Each row is a point on a tangle of strands that fork, close into loops and nearly touch. The rows are in no order.
In the rows, zero is written as 100.
Points whose rows are less than 58 apart are linked; no others are. Some points are linked to none.
k_592: [101 120 125 107 105  94 120  78  92 121 121  98  88 108  94  95  75  83
 129 105  93 100 109 110  96  89  91  91 129 111  71  74]
k_93: [116 102 105 132  82  88  79  97  93  97  84 109 123 104 109  70  97 111
  83  87 120  86  94 114 109  93 148 102  96 139  76  84]
k_787: [ 90 104  78  87  89 101 105 112 106  77 101 101  81  96 112 122 135 105
  82 114  95 106 121  90 116 103 102 111  77 119 113 116]
k_539: [103 101 124 102 103 118 112 102  89 105 106  87  78 119  89  89  82  93
 106 105 120  84 126 106 101  93 114  95  96 124  81  72]
k_533: [ 86 110  89  88 115 109 110  80 101 111 118  85  71  97  99 114  89  80
 119 115  81  95 112 104 111  92  85 100 144  76 110 100]
k_266: [110  96  96 112  80 112  77  88  99  97  85  99 109 101  88  97  96  96
  94 116 123  76 113 106 116  95 136  95 110 130  81  83]
k_714: [102 138 105 110 103 100 114 106  74  97  96  93  87  93 113 105 122 103
 102  80  78 115 110  96  95 117  68 108  96 123  92  96]
k_981: [113  94 128 122 112  91 117 128  84 101  88 111 100 105 113  82 101 111
  88  71 111 108  82 101  76 101 116 110  76 123  83  96]
k_835: [ 99 114 108 131  73  87 125 104  94 100  99 106 107  97 117 118  98  90
  96 105  97 106  95 102  87  94 105  96 110 152  69  95]
k_691: [108  75 105 103  96 114  86 115 115 101  89 103 126 109  87  94  84  94
  89 100 132  95  75 102  92  96 126  89  97  85  95 104]
k_509: [ 82  99  82  86  91  78  85 106  94  89 102 112 101  96 104  94 108 113
  89  97 104  99 108  93 115  98 116 123  66  97 122 114]
k_956: [ 84  89  64  76  92 101 108  87 117  79 120  93  89  94 117 123 106  99
  84 117  84 114 125 110 114  91 112 117  88  74 127 131]
k_475: [101 123  94 116  87 100  88  81  80 106  90 106  82  79  94 107 106  94
 110 110  99  89 127 114 125  96 108 112 119 143  76  83]
k_292: [119 118  95  99 107  96  69  79 100 114  88 112 100  79  70  90 115 119
 115  87  88  90 103  94 106 113  69  91 120  81  97  91]
k_827: [106  83  94 101  85  85  70  98 117 113 104 110 144  97  96 105  79  97
 109 107 107  99  53 104 101  96 103  87 114  81 102 112]
k_794: [121  77 117 118 113  97  94 114 117 108  87 119 131 101  92  83 102 108
  91  76 116 111  53 100  77 107 105  78 106  84  87 100]
k_224: [104 106 125 120 115  70 113 113  74 116 105 115 109  98 110  71  83 107
 109  72  93 116  84  99  80 104  89 114  85 103  90  82]
k_729: [ 85 101  71  84 111 115 119  75 115  90 124  80  80  99 115 122 100  86
  93 114  75 116 114 110 108  99  86 101 126  54 121 123]
k_668: [ 78 106  76  83 109 111 129  86  98  81 123  78  59 110 117 120 106  87
  84 117  85 113 137 108 114 102 104 115 111  85 114 108]
k_646: [101  77 101 102  86 110 105 120 137  94  97 108 127  99  97 123 102  86
  88 111 115 104  63  86  84  93 106  77 105  90 104 121]
k_564: [ 94 116  82  85 110  91  78  94  91  91  91 109  89  86  83  77 119 128
  98  80  98  97 119  96 111 113  88 117  75  76 127 109]
k_496: [110  96  91  98  99 101  82  72 121 119 105 101 113  85  86 119  90  92
 123 118  90  90  82 103  98 102  82  73 152  84  92 100]
k_589: [ 83  79 102  85  92 101 111 124 102  80 105  93  86 118 107 111 106 101
  84 117 121  92 105  92 105  99 123 106  70 114 109 103]
k_596: [ 82 100  66  86  83  82 104 102 107  81 116 111  90  86 122 121 125 102
  87 115  86 109 123  97 125  89 120 124  73 116 120 121]
k_79: [111  98 126 104 120 118 126 110 106 106  92  95  95 110  90  87 106 102
 101  85 108 106  98  81  78 113  77  84  94  82 101  94]
k_834: [ 83  86 101  68 115 121  94 100  85  97 108  82  73 119  88  81  77 106
 108 106 112  74 134 114 109  91 108 107  90  78 120  85]
k_976: [ 90 110 113  92 121 123 145 109  94  92 109  76  68 125 107 102 100  89
 101 101 100 107 124  91  88 113  86  98  91  99 105  92]
k_798: [ 94  76 102  86 105  94 100 122 109  95  97 106 113 103  97  83 104 104
  89  87 115 112  78  93  87 102 106 105  72  71 123 118]
k_932: [129 104 135 126 106 132 123  99 112 106  79  83  92 110  96  87 114 105
  93  80 106  92 110  99  78 108  92  67 101 125  68  92]
k_804: [105  82 129  92 126 127 102 112  96 109  91  90  88 120  73  64  88 109
 101  92 128  82 111 102  87  98 101  94  81  80 100  78]
k_945: [108  78 123 109 108 105 101 116  99 108  94 105 118 114  98  78  80  97
  93  90 130  99  78 106  91  93 134  98  95  96  89  90]
k_26: [101  70 123 105 119  94 117 130  98 108  97 117 116 113 108  79  84  96
  92  87 122 115  65 104  82  98 128 105  85  89  98  98]
k_484: [ 96 109 117 110 109  97 137 137  89  88  97  90  94 112 126 102 117 101
  83  85  90 119  94  88  75 113  91 111  68 123  99 107]
k_780: [104  91 112  90 107  87  84  87  99 121 113 104 117 100  89  85  73 102
 126  93  96 102  81 103  95 103  83  91 114  68 106  91]
k_568: [106  78 105 105  92  85  73  97 106 120 107 109 145 105  98  87  67  93
 110  98 113  99  54 112  97  93 120  94 112  82  97  98]
k_295: [110 103 110 121  81  98  81  84  91 109  93  96 114 110  97  69  84  96
  98 101 121  80 111 116 115  88 144 100 108 129  73  73]
k_340: [ 98 113  61  86 111  98  93  80 110  81 100 100  87  80 103 106 137 117
  81  98  75 118 126  98 115 107  87 118  89  63 128 130]
k_379: [102  80 127 102 108 105 106  92 103 123 115  95 118 116  90  81  54  84
 119  99 116  94  81 110  93  88 108  86 112  80  89  84]
k_286: [ 92  98  73  81  91  87 115 101 119  77 120 103 105  96 117 113 136 104
  72  97  82 129 112  92 101  98 102 113  69  84 124 134]
k_711: [117 123 108 120  89 109  87  72  95 110  83 101  88  83  83  89 113 101
 110  95  96  88 128 114 117 100  94  92 126 133  67  81]
k_387: [110 106  98 117  79  72  98  89 111 103 101 120 124  90 105 129 107  96
 101 110  85 110  72  95  90  99  86  87 126 119  88 102]
k_209: [120 118 101 114  99  84 100  69 110 119 103 105 108  92  93 122 111  94
 116 107  81 108  86 103  88 110  70  73 152 113  77  90]
k_855: [128 108 120 127 104  68  96  86  95 116 100 115 121  97 100  88 100 112
 108  79  82 110  73 106  75 110  75  79 117 115  77  80]
k_440: [ 81  83  71  73  97  92 101  80 106  87 126  92  96  96 119 103  82 105
  96 107  88 114 117 119 110  87 107 122  87  59 129 130]
k_262: [102  88 110 109  91  64  86 101  92 120 113 118 136 101 109  88  66  93
 112  94 104 105  57 111  96  88 117 103 109  92  96  90]
k_2: [ 94  80 101  98  84  93  99 124 105  92 103 105 107 110 109 112  94  94
  85 113 123  94  89  91 102  88 134 108  81 120 102 105]
k_437: [ 96 104 105  88 120 102 134 104 102  91 105  91  92 114 106  89 113 104
  92  87  91 127 103  90  81 122  74 104  83  69 121 107]
k_256: [ 95  99  49  80 107 108  50  89 117  89  83 104 107  73  85 102 107 117
 109 114  94  78 107  99 124  92 103 110  95  73 128 124]
k_710: [ 94 100  75  91 106 132  78  92  98  91  86  94  70  83  78 117 116 102
 100 125 102  70 132 100 132  98 110 109 110 113 107  96]
k_947: [115  95 128 126 102  86 106  96  89 114  97 105 114 106 103  64  77  99
 103  83 109 100  91 110  89  91 122  99 105 120  71  75]
k_796: [100 115  71  86 101  94  99  97 110  78  97 107  96  86 109 107 148 120
  76  90  76 123 117  89 107 109  85 115  72  85 122 126]
k_439: [119  97  83 103  93  85  51  86 115 111  86 117 135  78  76 100 102 116
 105  97  99  92  70  95 102 104  88  86 112  79 104 105]
k_673: [ 89  78 103  90  91 114 124 122 133  90 105  96 113 110 103 119  99  81
  89 112 113 111  79  87  88  98 104  85  95  84 117 123]
k_260: [111  80 119  93 120 131  94 114 100  98  86  90  85 122  72  78 107 112
  89  96 132  79 114  96  94 106 111  87  77  95  98  86]
k_937: [108  86  87 106  81 112  62 105 108 102  90  98 134 113  94  97  83  94
  89 119 130  72  88 104 112  88 151  97  98 104  94 101]
k_624: [ 89 100  66  86 103 103 102  81 118  93 111  96  92  84 110 126 109  94
 101 119  71 113 104  98 113 100  87 105 125  68 124 124]
k_180: [117  88 101  95 107 135  74 106 114  93  75  89  99 105  62  89 109 113
  91 103 133  72 115  94  99 106 103  80  91  92  98  94]
k_453: [115 103  95  97  98 126  70  93 108 101  78  98 103  92  67  91 103 110
 100 103 118  77 114  97 106  98 102  87 106  89  97  92]
k_617: [106 109  94 106  85  53  95  91 101 106 116 126 123  90 111 127 107  97
 108 106  73 118  70  97  90 101  75  96 122 113  98 102]
k_4: [100 110  63  88 103 100  48  87 102 101  81 112 112  74  78  95 103 120
 110 102 101  78 108  95 125 100 103 110  96  77 117 110]
k_92: [105  97  69  98  77  93  80 105 132  88  90 121 130  72  97 131 128  99
  94 118  88  98  80  80 109  85 107  95  92 104 112 129]
k_862: [ 80 101  74  80  98  97 123  90  99  76 126  89  74 103 123 117 108  98
  82 112  87 116 136 107 115  98 112 124  88  87 116 117]
k_585: [111 105 106 131  80  90  86 104  86  95  79 109 106  97 108  89 107 111
  83  86 115  90 106 109 111  99 130 103  84 155  72  89]
k_950: [ 81  79  64  69 100 131  75  96 108  87 102  81  99 101 105 116  74  95
 106 132 101  76 113 113 122  74 110 110 116  78 125 115]
k_603: [120 129 111 131  86 100  99  73  93 112  80  96  91  83  98  90 116 102
 109  86  83  98 121 120 105 103  84  86 125 148  59  86]
k_550: [112 111 108 111 102  84 111 108 101 101  96 108 110 101 106 110 117 102
  99  85  84 120  74  84  78 112  68  92  99  98  97 102]
k_215: [100 118 111  93 117 134  99  89  94 108 100  84  58 103  69  99 102  94
 113 105  98  80 143 109 117  90  92  93 124 104  88  77]
k_242: [116  95 115 120 102  93  91 126  92  96  77 117 107 101 103  81 113 121
  79  68 121  98  86 100  92  99 129 106  73 126  85  98]
k_784: [109 105 122 116  88  93 104  84  91 113 104  99 106 108  96  76  72  92
 108  98 111  91 104 110 101  87 124  96 113 120  73  75]
k_248: [118  94 144 112 124 123 113 103 100 113  90  89  91 118  78  63  88 104
 107  87 117  89 115 104  86  93 104  85  89  98  81  74]
k_686: [ 96 101 110 102  95  53  96  96  84 116 123 116 119  99 108  93  71  99
 120  95  86 114  73 105  95  98  93 105 108  93 101  89]
k_697: [117 132 101 129  88  90  88 108  77 103  74 113 100  80 107 103 125 117
  94  66  80 102 102 105  98 112  71 106  80 138  83 101]
k_694: [100 113 101 105  92  48 101  98  88 109 123 120 115  97 117 108  89  98
 113  97  72 121  72  99  89 103  79 105 111 105 104  94]
k_308: [120 125 120 119 110  77 112  89  87 119 108 104 109 102 107 101 104 104
 115  80  70 114  84 102  75 113  57  88 121 119  77  82]
k_43: [116 120 125 130 105  81 110 107  70 114  96 106 102  94 109  78 100 110
 106  66  81 109  96 106  81 108  80 105  88 124  74  84]
k_856: [122 101 106 132  77  80  93 103 105  98  81 122 124  89 106 106 114 107
  82  84  98 106  70  94  85  95 102  91 102 130  79 103]
k_168: [ 82 102  91  87  97 106 128 101 112  90 117  89  86 108 114 124  96  78
 101 117  91 112 105  92  97  99  96  96 115  88 111 112]
k_549: [ 73  87 106  81 105  81 117  99  82 101 125  97  98 112 115  76  66  99
 111  96 100 111 103 109  97  97 107 123  81  70 125 100]
k_15: [ 86 107  82  83 105  86  80 102  86  88  91 109  83  95  94  80 117 130
  90  87 108  94 124  98 115 109 105 125  59  96 126 107]
k_169: [109 108  80  99  91  95  55  87 106 104  82 117 122  75  81  98 104 115
 107 103 102  83  94  93 116  99 102 102 102  89 105 104]
k_188: [ 86 103  96  96  85  90 106 101  92  96 110 104  95 100 106 110  86  93
 106 115 103 100 107  96 107  94 111 111 103 109 103  99]
k_722: [ 73  82  96  79  93 117 107  97 100  99 120  85  91 114 108 110  62  80
 115 123 111  84 110 110 108  82 114 103 114  89 112 100]
k_828: [114 122 100 105  98 125 118 112 106  90  77  87  93  98 107 127 139 103
  85  89  89 109 104  81  90 120  71  90  93 118  96 114]
k_39: [ 88 103  70  84 106 110  67  81  93 100 101  94  87  79  89 103  91 102
 113 116  88  76 118 105 130  87 104 118 121  80 119 105]
k_558: [ 87 101 100  81 117 113 111  81 103 115 122  84  81 107  94 103  73  81
 129 106  87  96 108 109 103  89  78  91 139  63 110  94]
k_665: [121  90 113 122  96  85  97 112 107 102  87 122 124  97 100  94 104 107
  89  78 108 112  62  98  81  99 102  89  98 103  89 101]
k_654: [ 92 102  76  80 109 100 100  87 106  86 108  95  88  93 102  97 112 110
  92  96  84 116 116 103 104 110  86 112  95  52 129 120]
k_226: [ 99 107 122 123  93  88 132 109  90 103 109 104 102 106 114 105  87  88
 104 101 101 112  88  95  80  99  98  97 105 126  79  90]
k_220: [109 120 103 134  71  88 107  90  92  97  86 107 105  86 115 116 108  97
  93  97  92 103 104 112  98  98 101  97 108 159  65  95]
k_560: [ 98  92  82  96  83 107  81 102 117  93  88 107 114  88  92 122  98  95
 100 126 111  88  94  90 110  91 113  98 107 101 104 111]
k_409: [103  83  92  99  86 111  67 104  99 112 100  94 135 119  99  87  62  86
 102 115 127  79  81 116 109  82 139 104 101  94  98  98]
k_788: [ 84  77  96  82  94  76  90 104 104 105 119 106 127 100 113  87  69  99
 109  94  97 113  65 108 101  89 100 111  89  66 128 119]
k_393: [114 131 108 114 105  85 112  83  96 114 108 103 104  98 105 117 112  97
 114  96  71 115  89 100  86 111  60  81 136 122  74  84]
k_857: [ 87  95  74  83  88  73  86  96 108  92 113 115 116  88 111  96 100 110
 100  97  88 106  96 102 111  91 106 119  77  75 129 125]
k_466: [ 85  96  84  74 110 118  91  97  91  93 102  88  71 107  85  87  97 110
 101 104 101  86 132 104 111 101  99 107  95  73 124  97]
k_593: [122  97 127 130 106  70 108  93  93 115 101 112 124 102 108  74  84 104
 106  81  96 111  70 110  77  99 104  88 114 114  73  76]
k_845: [102 114  86  93 110 138 112  97 116  87  86  85  73  95  92 128 132  94
  89 111  92 101 118  82 103 113  77  88 119  89 109 109]
k_444: [ 96 109  94  84 115 104 129  90 110  91 114  86  95 109 113 104 113  93
  93  92  77 132 100  93  88 121  69  94 105  59 118 113]
k_279: [127  88 133 123 114 127 113 105 109 104  79  91  99 109  85  77 106 109
  92  79 118  93 103  97  80 106 104  76  94 109  77  88]
k_970: [ 94 107  82  95  98 124  94  97  94  90  87  97  65  87  93 126 128 102
  97 121 101  85 133  97 129 109 101 109 105 127  99  97]
k_461: [ 91  81  66  79  82 113  85 104 132  84 100  99 115  85 103 132 104  89
 100 134  99  92  95  91 114  84 113  97 104  91 118 133]
k_65: [ 95  70 101  88  99 108  86 125 115  98  96 101 123 108  92  91  90  95
  88  99 125  97  74  98  99  94 121  99  83  79 116 117]
k_583: [101  78 101 108  74  96  93 120 116  96  99 110 131 106 109 114  93  84
  82 115 125  99  71  98 102  81 146  97 100 121  92 109]
k_667: [ 79  97 101  85 111  91 125 107  83  83 115  92  79 116 116  83 100 104
  87  98  97 120 122 102  95 109 105 124  66  88 121 103]
k_313: [ 87  87 113  82 114 113 119  89 106 114 120  88  99 114  96  97  67  83
 126 104  99 102  95 104  94  96  82  83 118  61 114  99]
k_472: [ 96  81 125 106 126  81 128 134  94 105 102 118 113 107 120  78  94  99
  94  82 100 124  63  94  75 102 103 113  79  86 106 102]
k_101: [ 92  94  61  88 104 125  75  94 114  86  83  99  83  75  87 126 117 100
  98 132  94  79 121  96 126  98 108 106 110  97 117 111]
k_824: [125 105 105 105 103  94  73  62 114 122 100 104 115  89  74  94  96 104
 123 100  90  88  91 109  98 101  81  71 145  91  80  87]
k_408: [ 85  89  84  83  90  69  78 108 108 101 112 119 132  92 111  89  91 106
 100  90  99 107  68 100 106  86 109 115  77  77 128 123]
k_317: [ 95  76 115  90 106 120  93 110  93 107 102  85 104 129  91  83  68  90
 100 112 134  76 106 111 102  86 133 101  87  95  99  79]
k_913: [ 80  84 112  83 107 112 126  98 102 104 118  86  93 119  99 101  62  79
 116 113 107  98 106 104  93  92  99  92 105  79 112  95]
k_465: [118 120 108 140  74  88  98  82  85 105  76 101 105  83 107  86 113 105
  99  80  87  94 114 121 103 102  95  89 109 158  62  89]
k_826: [ 87 114 102  89 111 119 148 100 105  88 114  79  81 121 115 117 101  78
  99 108  92 116 113  86  91 109  82  92 108  88 107 102]
k_715: [111 127  93 105 110 110 105  85 108 108  91  95  90  88  93 128 134  97
 104 102  75 106  97  88 100 118  60  85 138  97  95 100]
k_268: [ 80 114  76  93 118 111 121  77  99  95 119  76  61  96 112 121 105  79
  97 112  72 111 124 105 115  98  89 110 135  78 111 102]
k_253: [ 96  81 110  99  92 110  90 107  86  98 104  89  95 128  95  94  80  97
  92 119 136  73 108 107 113  95 147 102  86 124  88  77]
k_954: [115 120 107 124  87  77  74  81  82 111  87 117 111  84  93  76  97 114
 105  78  99  94 103 108 111  98 100 103 102 126  79  83]
k_462: [107 102 112 102  99 120 114 107 111  98  92  95  97 104  89 109 105  95
  99 103 109 101 102  87  88 108  87  82 107  99  96 100]
k_664: [104 106 125 120 101  93 130 124  86  99  98 101  99 105 116 102  99  98
  95  88  98 115  91  91  79 103  98 108  85 126  85  95]
k_893: [112 112 119 136  89  87 100 114  72 101  82 105  98  93 115  84 103 113
  87  69 100  97 103 114  93 103 109 105  76 153  72  92]
k_736: [100  84 127  98 106 114 102 100  96 118 108  90 104 122  89  76  57  84
 112 106 124  85 103 112  98  82 123  96 102  90  91  71]
k_861: [ 88 121  98  99 103 109 109  94  85 101 107  93  68  93  97 111 102  88
 111 109  91  98 127 101 113 102  92 109 123 113  93  89]
k_885: [100  93  83  93  87  98  88  76 124 108 105 105 120  86  97 132  89  86
 118 129  94  94  77  98 100  94  92  81 143  89 101 114]
k_427: [ 95  76 114  92 117  86 121 127 109  96 101 115 112 106 109  83 109 103
  87  81 103 125  68  94  76 104 101 106  71  71 121 119]
k_320: [ 92  97  98  90 108  99 102 122  95  77  90  97  82 111 106  91 143 125
  73  84 107 103 111  90  97 118 103 116  43 112 118 120]
k_958: [105 101  89 102  87 114  75  90 105  97  82 103 103  89  82 109 102 102
  98 118 115  79 113  99 115  97 116  94 112 113  89  97]
k_521: [ 77  72  63  71  92 122  72  98 113  89 108  83 123 103 112 104  65  95
 110 127 103  87  98 118 122  72 107 112 104  74 130 129]
k_968: [100 129  86 116  85  84  87  83  81 107  91 119  91  71 101 116 114 100
 111 102  82 102 112 105 120 101  93 115 116 136  85  93]
k_240: [ 89 114  98  94 109 128 107  90  92 103 107  85  58  98  83 114  99  84
 107 117  99  81 137 105 119  90 101 100 127 112  91  84]
k_701: [106 137  96 107 116 125 104  89  96 106  90  86  72  85  92 120 135  94
 105  94  81 105 117  95 110 114  65  99 131 107  86  94]
k_614: [112 108 132 108 107 122 109  94  95 110 100  90  82 110  79  79  88 100
 111  95 110  88 125 106  97  93  99  88 104 110  79  74]
k_275: [128 113 110 110 102 102  78  76 107 115  87 104 104  88  71  86 113 114
 114  85  93  95 103  97  98 106  74  77 123  90  82  86]
k_316: [ 90 116 117 110 104  98 120 124  65  94 103  85  75 108 119  95 104 106
 100  88  98 103 126 104  93 112  96 119  68 143  86  90]
k_288: [121 116 115 119  96 108 119 112 107  95  83  99 105  99 105 118 127 106
  87  83  94 114  87  82  77 116  72  87  98 115  89 109]
k_402: [100 102 129 105 128 100 124 127  77 103  92  94  84 112 107  69 104 113
  99  76 104 108 107  94  78 112  91 117  61 107  96  92]
k_82: [105  92 108 100 106  74 107 110 110 104 111 112 122 104 106 107 106 100
 101  90  83 124  61  88  81 113  68  84 101  79 115 106]
k_975: [104 120  88  93 108  97  76  93  93  98  89 111  91  83  81  87 115 121
 106  83  95  96 111  93 109 112  77 106  97  81 112 100]
k_601: [109 111  90 126  72  94  75 104  97  91  75 120 110  83 104 113 121 115
  83  99 109  89 105  99 119 100 119 106  78 152  86 102]
k_541: [ 91  87  58  84  96 128  90  92 131  83  91  94  95  77  96 139 116  91
  98 140  87  89 107  92 120  89 107  99 114  88 121 129]
k_820: [100 110  96  93 102 130 125 111 114  82  87  84  84 109 103 129 140  99
  81 104  98 108 112  77  94 121  81  88  95 105 107 115]
k_984: [112  83 103 106 101 100  81 129 109  90  79 118 115 100  95  92 119 115
  74  84 132  95  75  98  97  98 140 103  73 109  97 108]
k_943: [101 102 125 103 104  92 115  86  94 123 118 100 104 109  97  94  65  84
 127 102 102 102  92 107  89  90  94  87 120  93  83  82]
k_124: [ 88 100  95  93  95 116  94 103  80  88  97  92  65 104  98 113 110 102
  97 120 116  80 134 103 125 104 114 107  91 138  92  86]
k_843: [ 89  94  89  80 101 104 100  98 103  90 103  98  90  99  95  94  99 106
 101  99  98 101 111  98 101 104  94 105  92  70 124 109]
k_236: [111  87  86 106  92 105  59 114  96 101  91 102 124 121  96  83  94 104
  80 106 139  76  87 111 114  92 165 108  81 109  91  97]
k_81: [104  98 127 102 131  86 127 105  96 117 114 101 107 112 104  81  92  98
 116  83  86 124  78  89  74 118  64  91  96  76 105  87]
k_641: [ 96 103  98  91 108  83 116  93 108 101 120 100 106 104 111 105 101  95
 109  96  75 127  83  92  87 116  69  93 113  70 117 107]
k_898: [ 80  86  78  84  74  83 102 114 113  85 120 110 109  94 123 121 108  92
  89 122  96 101 106  93 115  80 129 117  77 113 119 122]
k_428: [ 77  83  60  76 112 128  79  87 101  91  98  81  77  91  97 114  87  99
 104 125  95  76 125 113 126  78 111 115 121  77 128 112]
k_678: [ 87  96  72  90  97 102  89  79 118 104 109  99 100  81 103 132  96  86
 116 128  79  96  91  99 112  91  88  99 144  81 113 117]
k_534: [105  83  94 102  90 100  67 128 105  92  88 109 120 112 100  96 109 109
  72 102 138  84  81 102 108  92 157 106  73 120  94 104]
k_403: [ 87  79 112  92 101  85 113 107 105 109 119 105 117 109 108  96  67  85
 114 101 101 114  70 102  89  97  99  99 101  73 115 106]
k_770: [ 86  96  85  83  93 102  75  87  97 107 106 100 104  91  97 101  73  96
 122 113  98  86 101 105 117  89 103 110 122  78 111  99]
k_720: [ 79  77  96  86  78  87 108 123 110  90 117 105 113 107 120 114  90  83
  90 119 112 104  87  95 107  80 133 112  83 109 118 116]
k_517: [ 81  86 111  92 107  79 128 105  95 107 127 100 105 112 118  88  69  87
 112  99  91 124  86 104  88 102  94 110  91  74 119 100]
k_751: [ 92 112 120 104 103 106 121 112  75  99 109  87  71 113 106  96  95 100
 105 102 108  95 127 104 102 106 105 109  85 137  83  80]
k_443: [115  90  92 105  90  73  66  94 120 111  98 120 141  86  91 106 100 107
 105  98  98 101  58  94  93 106  85  80 116  80 104 111]
k_634: [106  98 121 101 126 112 133 118 108  95  91  92  99 113 106  93 117 103
  92  81  99 118  85  79  69 119  73  93  81  81 106 107]
k_211: [ 98 114 122 108 122  96 133 127  75  93  94  87  91 110 120  82 118 110
  93  74  86 119 104  90  76 118  80 117  61 111 102 103]
k_609: [108 107 127 109 122  69 114 100  79 119 116 108 107 105 102  73  87 106
 120  80  84 118  83  94  81 110  72 103  97  87  94  79]
k_371: [ 92 127 111 104  98  94 115  91  80 112 115  94  79  99 101 100  87  87
 120 102  90 104 119 104 103  99  91 111 121 116  82  81]
k_761: [105 104  94  94 101 128 103  99 116  94  87  94  85  94  81 114 114  97
 102 110 101  91 114  87 100 108  84  83 116  87 105 105]
k_11: [ 89  82 108  75 110 122  86 105  86 102 101  83  90 124  81  81  73 100
 105 109 125  70 120 109 109  89 121 104  86  89 110  80]
k_359: [107 113 121  95 112 120 103  88  96 113 103  90  78 102  74  89  94  97
 117  94 101  90 123 102 101  96  84  89 116  91  89  79]
k_663: [111 107  92 118  76  81  82 108 106  94  80 128 121  80 102 115 120 113
  85  95 100  99  83  88 103  93 105 102  88 130  93 108]
k_384: [105  90 128  98 131 105 124 101 106 117 107  96 101 114  90  78  89  95
 117  87 102 110  87  90  78 109  74  83  97  65 105  91]
k_94: [123 110  96 122  83  79  89  71 112 107  88 116 121  83  96 121 116 103
 103 103  86 103  81 103  92 102  79  74 137 122  75  95]
k_965: [ 71  90  85  75  98  92 114  87  93  91 130  89  86 107 118  95  69  96
 108 108  89 113 116 117 107  91 107 121  99  62 124 110]
k_875: [109 105 118 105 105 112 106 117  89  96  86  93  81 107  93  91 115 113
  90  84 116  93 114  94  94 113  97  99  78 120  92  95]
k_355: [ 93  87 100  93  90 112  85 106  84  87  98  92  80 118  95 106 103 109
  88 123 131  69 119 104 123 101 132 105  78 134  84  83]
k_150: [ 85 109 114  88 122 111 137 111  83  93 112  76  71 120 110  85 101  98
  97  94  93 114 129  97  91 116  89 114  77  94 108  93]
k_476: [107 118 121 123 100  98 105 118  64 105  87  93  83  98 111  81 105 115
  99  69 100  97 118 114  94 110  99 110  65 148  75  88]
k_992: [103 137 112 109 114 131 120  97  88 107  93  76  62  98  99 113 125  87
 105  94  85 102 133 102 106 112  70  96 117 125  79  88]
k_246: [ 86  89  91  84  89 105 123 109 122  84 111  94  98 108 111 120 108  89
  89 116  96 115 101  90  96  98 100  99  94  84 119 123]
k_962: [ 97 130  86 110  97  73  86  77  82 113 104 117  90  72 101 114 108  96
 119 102  72 105  99 105 116 107  77 113 131 115  91  90]
k_152: [ 90 100  84  86  96  98 112 114 104  74  99  96  81 105 115 111 148 115
  71 101  98 108 120  89 109 111 106 114  53 115 117 124]
k_202: [ 82  85 105  85 102  98 116 115  87  86 112  93  79 119 109  94  96 103
  92 107 115  99 113  99 100 104 116 115  72 106 114  97]
k_871: [106  78 108 114  81 104 110 118 129  95  95 108 124 106 102 121  96  86
  86 113 124 104  70  94  87  89 129  80 109 113  86 111]
k_819: [115 124  95 104 104  94  99  92 104 104  91 105 103  91 100 117 127 106
 103  88  74 116  89  81  89 122  55  89 118  93  98 104]
k_483: [ 83  84  81  79  85 102  71 101 107 100 107  96 124  98 102 100  69  95
 110 114 107  86  88 106 112  87 114 110 102  78 119 117]

A tip is a point with one link. Name the tips that can be reached along the links from each point below, in the order of the rows.
k_845 => k_43, k_992
k_549 => k_722
k_720 => k_320
k_937 => k_409, k_402, k_962
k_387 => k_794, k_932, k_286, k_256

A piece is two or more points that can be reached from each other along the links. Count, over all rows, the pieces, the separate loops (a circle has one, a figure eight two, a Y none), the forks (points with three links) and the tips (points with one).
pieces => 7
loops => 7
forks => 11
tips => 11

A fork is a point with three links, a tip a point with one. Leave the first point through the second and follow the links. Name the first fork or tip that comes.
k_857, k_408 => k_268
k_462, k_761 => k_550
k_320, k_152 => k_2
k_593, k_855 => k_256
k_169, k_439 => k_295
k_664, k_981 => k_409
k_240, k_861 => k_317
